Points, in no order, along strands that fork, close into loops and pass close to each other.
In the rows, zero is written as 128.
Points whose rows are less than 122 apart are linked; no others are. Some points are linked to none.
Z417: [124 140 154 153 106 210 169  99 149  71 166 159 149 147  95  92 143 133
 107 109  94 128 192 129 122 127 157 118 101 112 112  75  89 128 177]
Z136: [123 160 167 112 176 187 107  93 130  85 103 176 106 153  35 103 118 121
 193 124  97 112 114 135 137 129 111 135 142 120 173 172  87  68 120]
Z5: [117 116 120 146 122 108 163 111 151  78 147 151 115 115 148  92 165  90
  62 133 139 105 146  86 120 140  92 142  71 129 175 146 151 127 107]
Z265: [163 119 154 110 187 115 111 109 138 112 124 144 132 162 133 158  98 126
 132 122  88 172 141 103 155 154 132 110 145 134  45 137  91 169 130]
Z350: [ 86 142  68 152 130  75 118 148 140 161 113 104 146  78 195 143 115  98
 131  99 164  82 119 138 185 141  83 121 114 134 161 125 143 197 126]
Z250: [132  84  78 105 131 104 131 118  83 125  76 158 125  98  93 119 195 128
 113 143 153 133 107 141 109  79  92 190  78 119 161 150 207  65 111]
Z55: [141 137 116 130 120 116 132 158 105 169 121 105 137 130 152 136  86 145
 141 101 118 134 134 117 158 125 122 110 151 142 105 127 112 166 133]
Z778: [103 118 127 180 111  82 105 155  83 193 136  98 136 108 163 162 102 165
 150 123 178 146  94 148 135 126 150 108 125 126 109 146 133 182  81]
Z53: [121 145 100 131 100 117 147 142 173 130 151 124 135 125 176 116 108  94
  85 127 116  99 123 110 167 155 105 102 143 129 110 116 125 170 153]
Z668: [181 134 208  69 191 151 103  98 104 102  95  95 114 152 153 127  85 180
 118 128 149 189 187 140 103 123 116 143 145 172 100 119 134 121 120]
Z565: [158 137 132 142 129 110 119 139 120 163 145  89 142 130 171 149  74 155
 136  99 132 161 127 117 155 150 145 122 154 156  84 121  98 188 118]
Z647: [172 145 188  62 135 133  81 141  95 113  56 129 132 148  94 135 130 159
 144 171 142 179  78 139 132  93 134 150 145 140  82 145 159  84 148]
Z933: [ 79 136  93 180 109  81 125 156 136 185 132 109 137  85 186 167 117 115
 120 118 183 109 104 148 172 145  96 123 124 120 129 133 141 204 110]
Z33: [ 97 131  53 133 110 122 162 154 159 167 132 106 131 110 164 109 122 107
 134 105 125  62 134 127 159 135  98 111 140 120 177 118 134 134 140]
Z183: [158 143 197 129 108 113 131 152 147  77 169 131 120 119 164  97 123 105
  61 138 164 123 130  70 134 161 125 130 113 162 128 115 132 167 134]
Z90: [102 126  66 122 151 120 145 117 194 154 139 108  76 130 125  99 119  77
 176 114 108  31 127 155 106 171 145 122 159  92 167 116  99  92 122]
Z967: [106 125  92 152  84 147 179 119 195 121 157 141 120 121 137  96 149  86
  78 147 109  85 146 111 116 150 110  97 117 109 157 116 149 101 132]
Z267: [146 139 164 141 100 182 172 126 158  85 168 148 135 136 137  86 120 117
  80 110 106 113 158  93 138 146 136 114 114 127 116  97 102 141 152]
Z720: [159 158 166 116 186 202 106  86 147 109  96 143 103 140  63 107  82 131
 161 121  57 108 161 142 144 157 102  90 166 115 125 143  82  76 121]
Z28: [175 120 181  65 118 109 106 133 107 119  80 109 132 157 131 134 154 160
 129 163 154 193 102 158  94  92 145 146 141 130  73 123 174 100 154]
Z207: [139 140 138 129 138 100  94 167  71 179 105 116 132 129 110 164 109 154
 165 126 129 150 104 122 162 114 138 117 155 133 103 151 113 159 104]
Z329: [171 120 171 112 181 144  90 126 125 116 106 123 152 151 118 175  94 152
 142 137  73 183 148 110 137 133 153 118 158 148  49 121  97 145 150]
Z542: [124 139 115  98 113 111  97 178  73 166  67 126 128 110  89 138 137 137
 155 135 123 105  98 120 169 110 112 113 146 135 165 150 157 111 126]
Z724: [ 87 124  57 139 109 161 175 149 127 171 159 130 120 139  79 121 145 110
 168 107 130  75 147 141 115 105 129 148 151 126 174  96 119 105 133]
Z107: [ 89 126  52 110 147 126 141 107 205 158 157 115  67 139 159 103 125  70
 157  94 134  31 121 156 118 185 140 137 152  94 145 105 100 108 132]
Z866: [128 123  96 153 127 123 165  88 208 117 145 113  80 122 129  81 139  79
 153 120  97  57 157 144  76 175 143 111 132  90 181 119 103  89 106]
Z660: [ 91 101  71 146  94 128 168 124 168 144 128 146 122 107 116 122 173 100
  80 171 120 100 143 124 109 136  87 105 114 110 162 135 185  84 134]
Z758: [136 158 152 106 179 178 103 103 151 108 111 164 103 162  49 117 110 104
 181 120  78 103 115 126 150 158 123 106 171 108 134 166  83  83 120]
Z998: [117 126  98 162  94 150 184  98 207 116 153 136  97 130 121  82 152  85
 105 139 101  83 163 122  85 156 133  95 118  99 169 116 131  85 112]
Z241: [106 125 158 183  84 127 117 105  79 108 183 124 169 129 126 150 138 185
 132 152 145 200 106 158  77  86 186 179  84 126  91  98  96 158 131]
Z199: [118 118 161 175  84 116 105 123  93 145 188  91 161 127 158 146 113 185
 123 144 165 189  81 161  83 112 193 144 116 135 107 117 122 154 114]
Z385: [101 134 127 115 129 153 123 155 104 138 131 180 140 152  58 163 154 110
 172 133  96 122 110 126 140  99 140 129 158 102 115 141  96 122 139]
Z362: [168 138 159 102 198 170 115 104 118 122  91 120 109 141 107 111  68 153
 141 113  66 128 174 120 157 147  90 101 155 144 107 131  96 106 128]
Z111: [181 128 180  95 205 156 108 104 114 113  91 106 116 143 132 124  63 169
 120 121 103 160 193 125 139 147  92 121 148 173  95 124 109 122 118]
Z161: [ 96 149  69 114 124 123 138 125 181 159 162 138 118 132 181 137 124  73
 104 100 121  84 114 136 174 167 111 115 150 103  99 111 109 176 148]
Z4: [163 160 190  71 141 176  76 137  99 107  62 134 143 145  75 141 111 162
 146 171 115 177 103 131 147  95 133 138 148 144  78 136 133  80 156]
Z719: [136  94 105 110 102  96 150 126  97 123  97 144 119 116 131 113 172 138
  86 147 155 142 126 135 105  92 100 165  79 136 143 138 198  92 119]
Z972: [176 130 189  75 116 108 106 120 122 118 116  82 138 161 172 145 134 168
 118 143 160 213 127 145  81 120 153 129 149 152  93 120 165 128 142]
Z553: [147 131 121 172 138 127  93 138 125 190 164  72 153 112 185 157  65 166
 150  98 136 163  96 129 156 172 184 120 152 140  68 104  81 197  88]
Z808: [154 129 201 131  85 118 127 135 121  95 169 114 141 134 163 132 133 149
  84 133 172 185 123 117  94 121 159 156 118 157 111 117 136 157 133]
Z941: [119 118 146 163 104  97  95 141  84 175 152  87 149 125 159 159 107 183
 143 141 167 177  87 156 104 119 179 115 127 132  98 138 136 162  98]
Z663: [ 79 121 109 186 117  82 111 157  98 205 125 109 131  87 161 180 122 140
 143 125 183 118 101 150 155 129 124 110 124 102 121 151 139 195  82]
Z470: [ 89 118  57 144 112 147 178 139 168 159 175 133 120 132 136 120 137  89
 135  93 138  63 135 132 131 135 119 147 146 117 169 111 121 125 129]
Z285: [111 121 107 139  88 104 153 153 142 138 141 129 139 123 163 137 127 116
  85 142 134 115 127 115 140 129  98 113 123 137 119 134 154 153 147]
Z890: [179 139 185  80 141 102 109 121 121 112 111  72 126 156 177 130 102 164
 109 126 156 199 149 126 105 138 139 125 149 169 109 120 153 135 134]
Z872: [100  92  52 130 162 111 134 109 122 114 119 140 122  95  76 128 177  95
 153 134 119  81 124 135  86 110 115 144 104 115 224 160 156  48 104]
Z715: [111 132  85 121 133 152 157 138 117 157 124 120 115 134  81 103 124 118
 188 102 106  70 138 140 128 112 124 128 154 121 194 113 107  85 136]
Z915: [ 80 145  45 101 153 116 132 106 189 163 162 133  78 134 176 118 131  64
 143  80 139  47 117 156 156 181 114 136 152 101 139 105 107 145 140]
Z205: [ 84  86  44 144 158 105 148  97 155 120 127 130 120  88 103 133 176  84
 125 145 123  80 143 131  83 130 101 136 100 110 215 158 170  69 108]
Z56: [ 84 105  80 151  99 106 163 144 149 155 133 140 134 106 139 155 158 105
  81 153 146 110 131 125 132 131  73 123 115 123 149 144 177 137 137]
Z466: [140 139 167  99 200 145 110  96  89  81  95 180 105 146  67 113 117 129
 180 111 114 137 119 120 152 100  90 147 125 135 157 177  92  96 116]
Z960: [126 112 150 137 118 148 147 119 129  91 145 180 152 158 114 146 150 123
 122 134  93 158 148 115 116  95 154 121 107 109  81 123 110 144 161]
Z143: [113 134 116 183 129 104  88 152 107 206 145  71 143 108 179 157  80 160
 159 110 161 143  88 136 160 159 181  98 137 123  83 117 106 198  65]
Z101: [131 110 164 130 125 136 132 117 107  76 132 186 141 157 109 151 170 144
 138 153 127 190 129 126  98  63 149 141  91 116  69 130 114 138 147]
Z708: [143 137 154 123 137  81  60 166  73 174  94 104 133 127 115 175 116 163
 169 149 153 176  83 132 143 119 152 112 155 144  96 162 138 149  93]
Z678: [125 161 115  93 141 146  97 155  91 145  69 112 129 106  70 110 115 134
 177 112 101  84 102 119 171 125 123 121 154 135 215 152 124  83 127]
Z176: [109 126  70 150 110 101 152 152 137 127 129 103 151  80 191 111 116 108
 112  91 149  77 128 118 168 134  92 128 107 148 195 125 145 151 133]
Z277: [124 153 118 105 137 164 126 137 109 145  99 125 115 134  57 101 113 127
 182 120  92  81 123 133 141 119 122 116 161 124 194 135 108  71 135]
Z286: [101 125  75 126 111 109 141 167 109 176 105 121 131 113 126 133 133 124
 146 117 122  85 128 127 158 114 101 107 144 122 170 132 148 128 130]
Z801: [166 128 233 156 101 142  98 128 141  63 199 132 161 121 157 144 127 139
  91 133 145 176 120  99  91 139 194 159 123 148 101  94 103 182 147]
Z704: [121 108  73 110 139 125 129 111  91 112  89 160 124 102  58 111 192 115
 140 138 130 116 106 139 104  80 103 173  94 121 199 151 176  40 111]
Z355: [143 114 148 122 155 126 129 111 147 101 141 169 142 160 136 152 123 109
 126 117  83 150 141 104 140 134 142 106 130 105  55 139  94 169 148]
Z923: [112 111 107 133 161  94 158  85 150  73 134 156 105 129 139  91 171  85
 102 127 114 100 150 104 108 134  93 124  73 109 183 163 131 116  99]
Z369: [167 146 203 129 113 159 139 138 160  74 168 138 126 123 153  81 119 109
  65 124 130 114 147  65 144 173 134 118 114 146 114 103 109 160 145]
Z388: [128 124 162 150  84 135 131 113  96  82 156 153 155 141 119 144 165 164
 112 151 149 203 133 142  79  75 165 181  81 131  78  98 121 145 148]
Z12: [166 134 182  96 158 163  78 133 114 109  83 126 160 148 102 170 104 162
 142 163  74 183 140 119 129 107 160 118 155 142  57 115 117 112 172]
Z389: [143  94 122 115  89  85 140 141  81 143  96 128 122 118 134 129 164 156
 104 141 180 166 108 160 102  91 117 178  94 139 120 131 195 110 122]
Z166: [140 114 148 134  69  94 136 142  97 136 140 113 137 123 158 138 144 164
  91 140 184 181 109 151  91 106 142 157 107 148 115 129 176 136 126]
Z489: [135 123 157 133 102 100 147 137 140  79 148 142 117 111 160  96 154 103
  47 144 165 123 132  80 122 142 100 146  80 153 158 135 164 139 117]
Z351: [119 143 154 149 123 207 155  87 142  60 133 170 147 151  73  92 165 143
 122 141  89 145 203 151 112 111 163 100  93  93 106  75  96  95 178]

A tip is a point with one link. Name the tips that can be reached along the links from each point below, in the order of the rows.
Z704 -> Z205, Z801
Z565 -> Z466, Z708
Z183 -> Z923, Z351

A piece is all that can be reached along the links. How many separate loops has the piece of each point below (a circle has one, a figure eight two, a Y none), and how many tips (points with one link)?
Z55 -> loops 1, tips 2
Z704 -> loops 0, tips 2
Z866 -> loops 1, tips 0
Z351 -> loops 0, tips 2

A fork is a point with three links, a tip a point with one. Leave the first point through the second and follow the links. Name the first fork or tip that comes.
Z250 / Z719 -> Z801
Z647 / Z4 -> Z778
Z678 / Z277 -> Z33
Z668 / Z111 -> Z466
Z351 / Z417 -> Z923
Z808 / Z166 -> Z205

Name the points in between on the shortest way along the links from the first point to the second, in order.
Z417 / Z5 -> Z267 > Z369 > Z183 > Z489
Z470 / Z663 -> Z33 > Z176 > Z350 > Z933
Z241 / Z890 -> Z388 > Z101 > Z960 > Z355 > Z265 > Z329 > Z12 > Z4 > Z647 > Z28 > Z972
Z933 / Z55 -> Z663 > Z778 > Z143 > Z553 > Z565
Z389 / Z205 -> Z719 > Z250 > Z704 > Z872
Z53 / Z866 -> Z161 > Z915 > Z107 > Z90
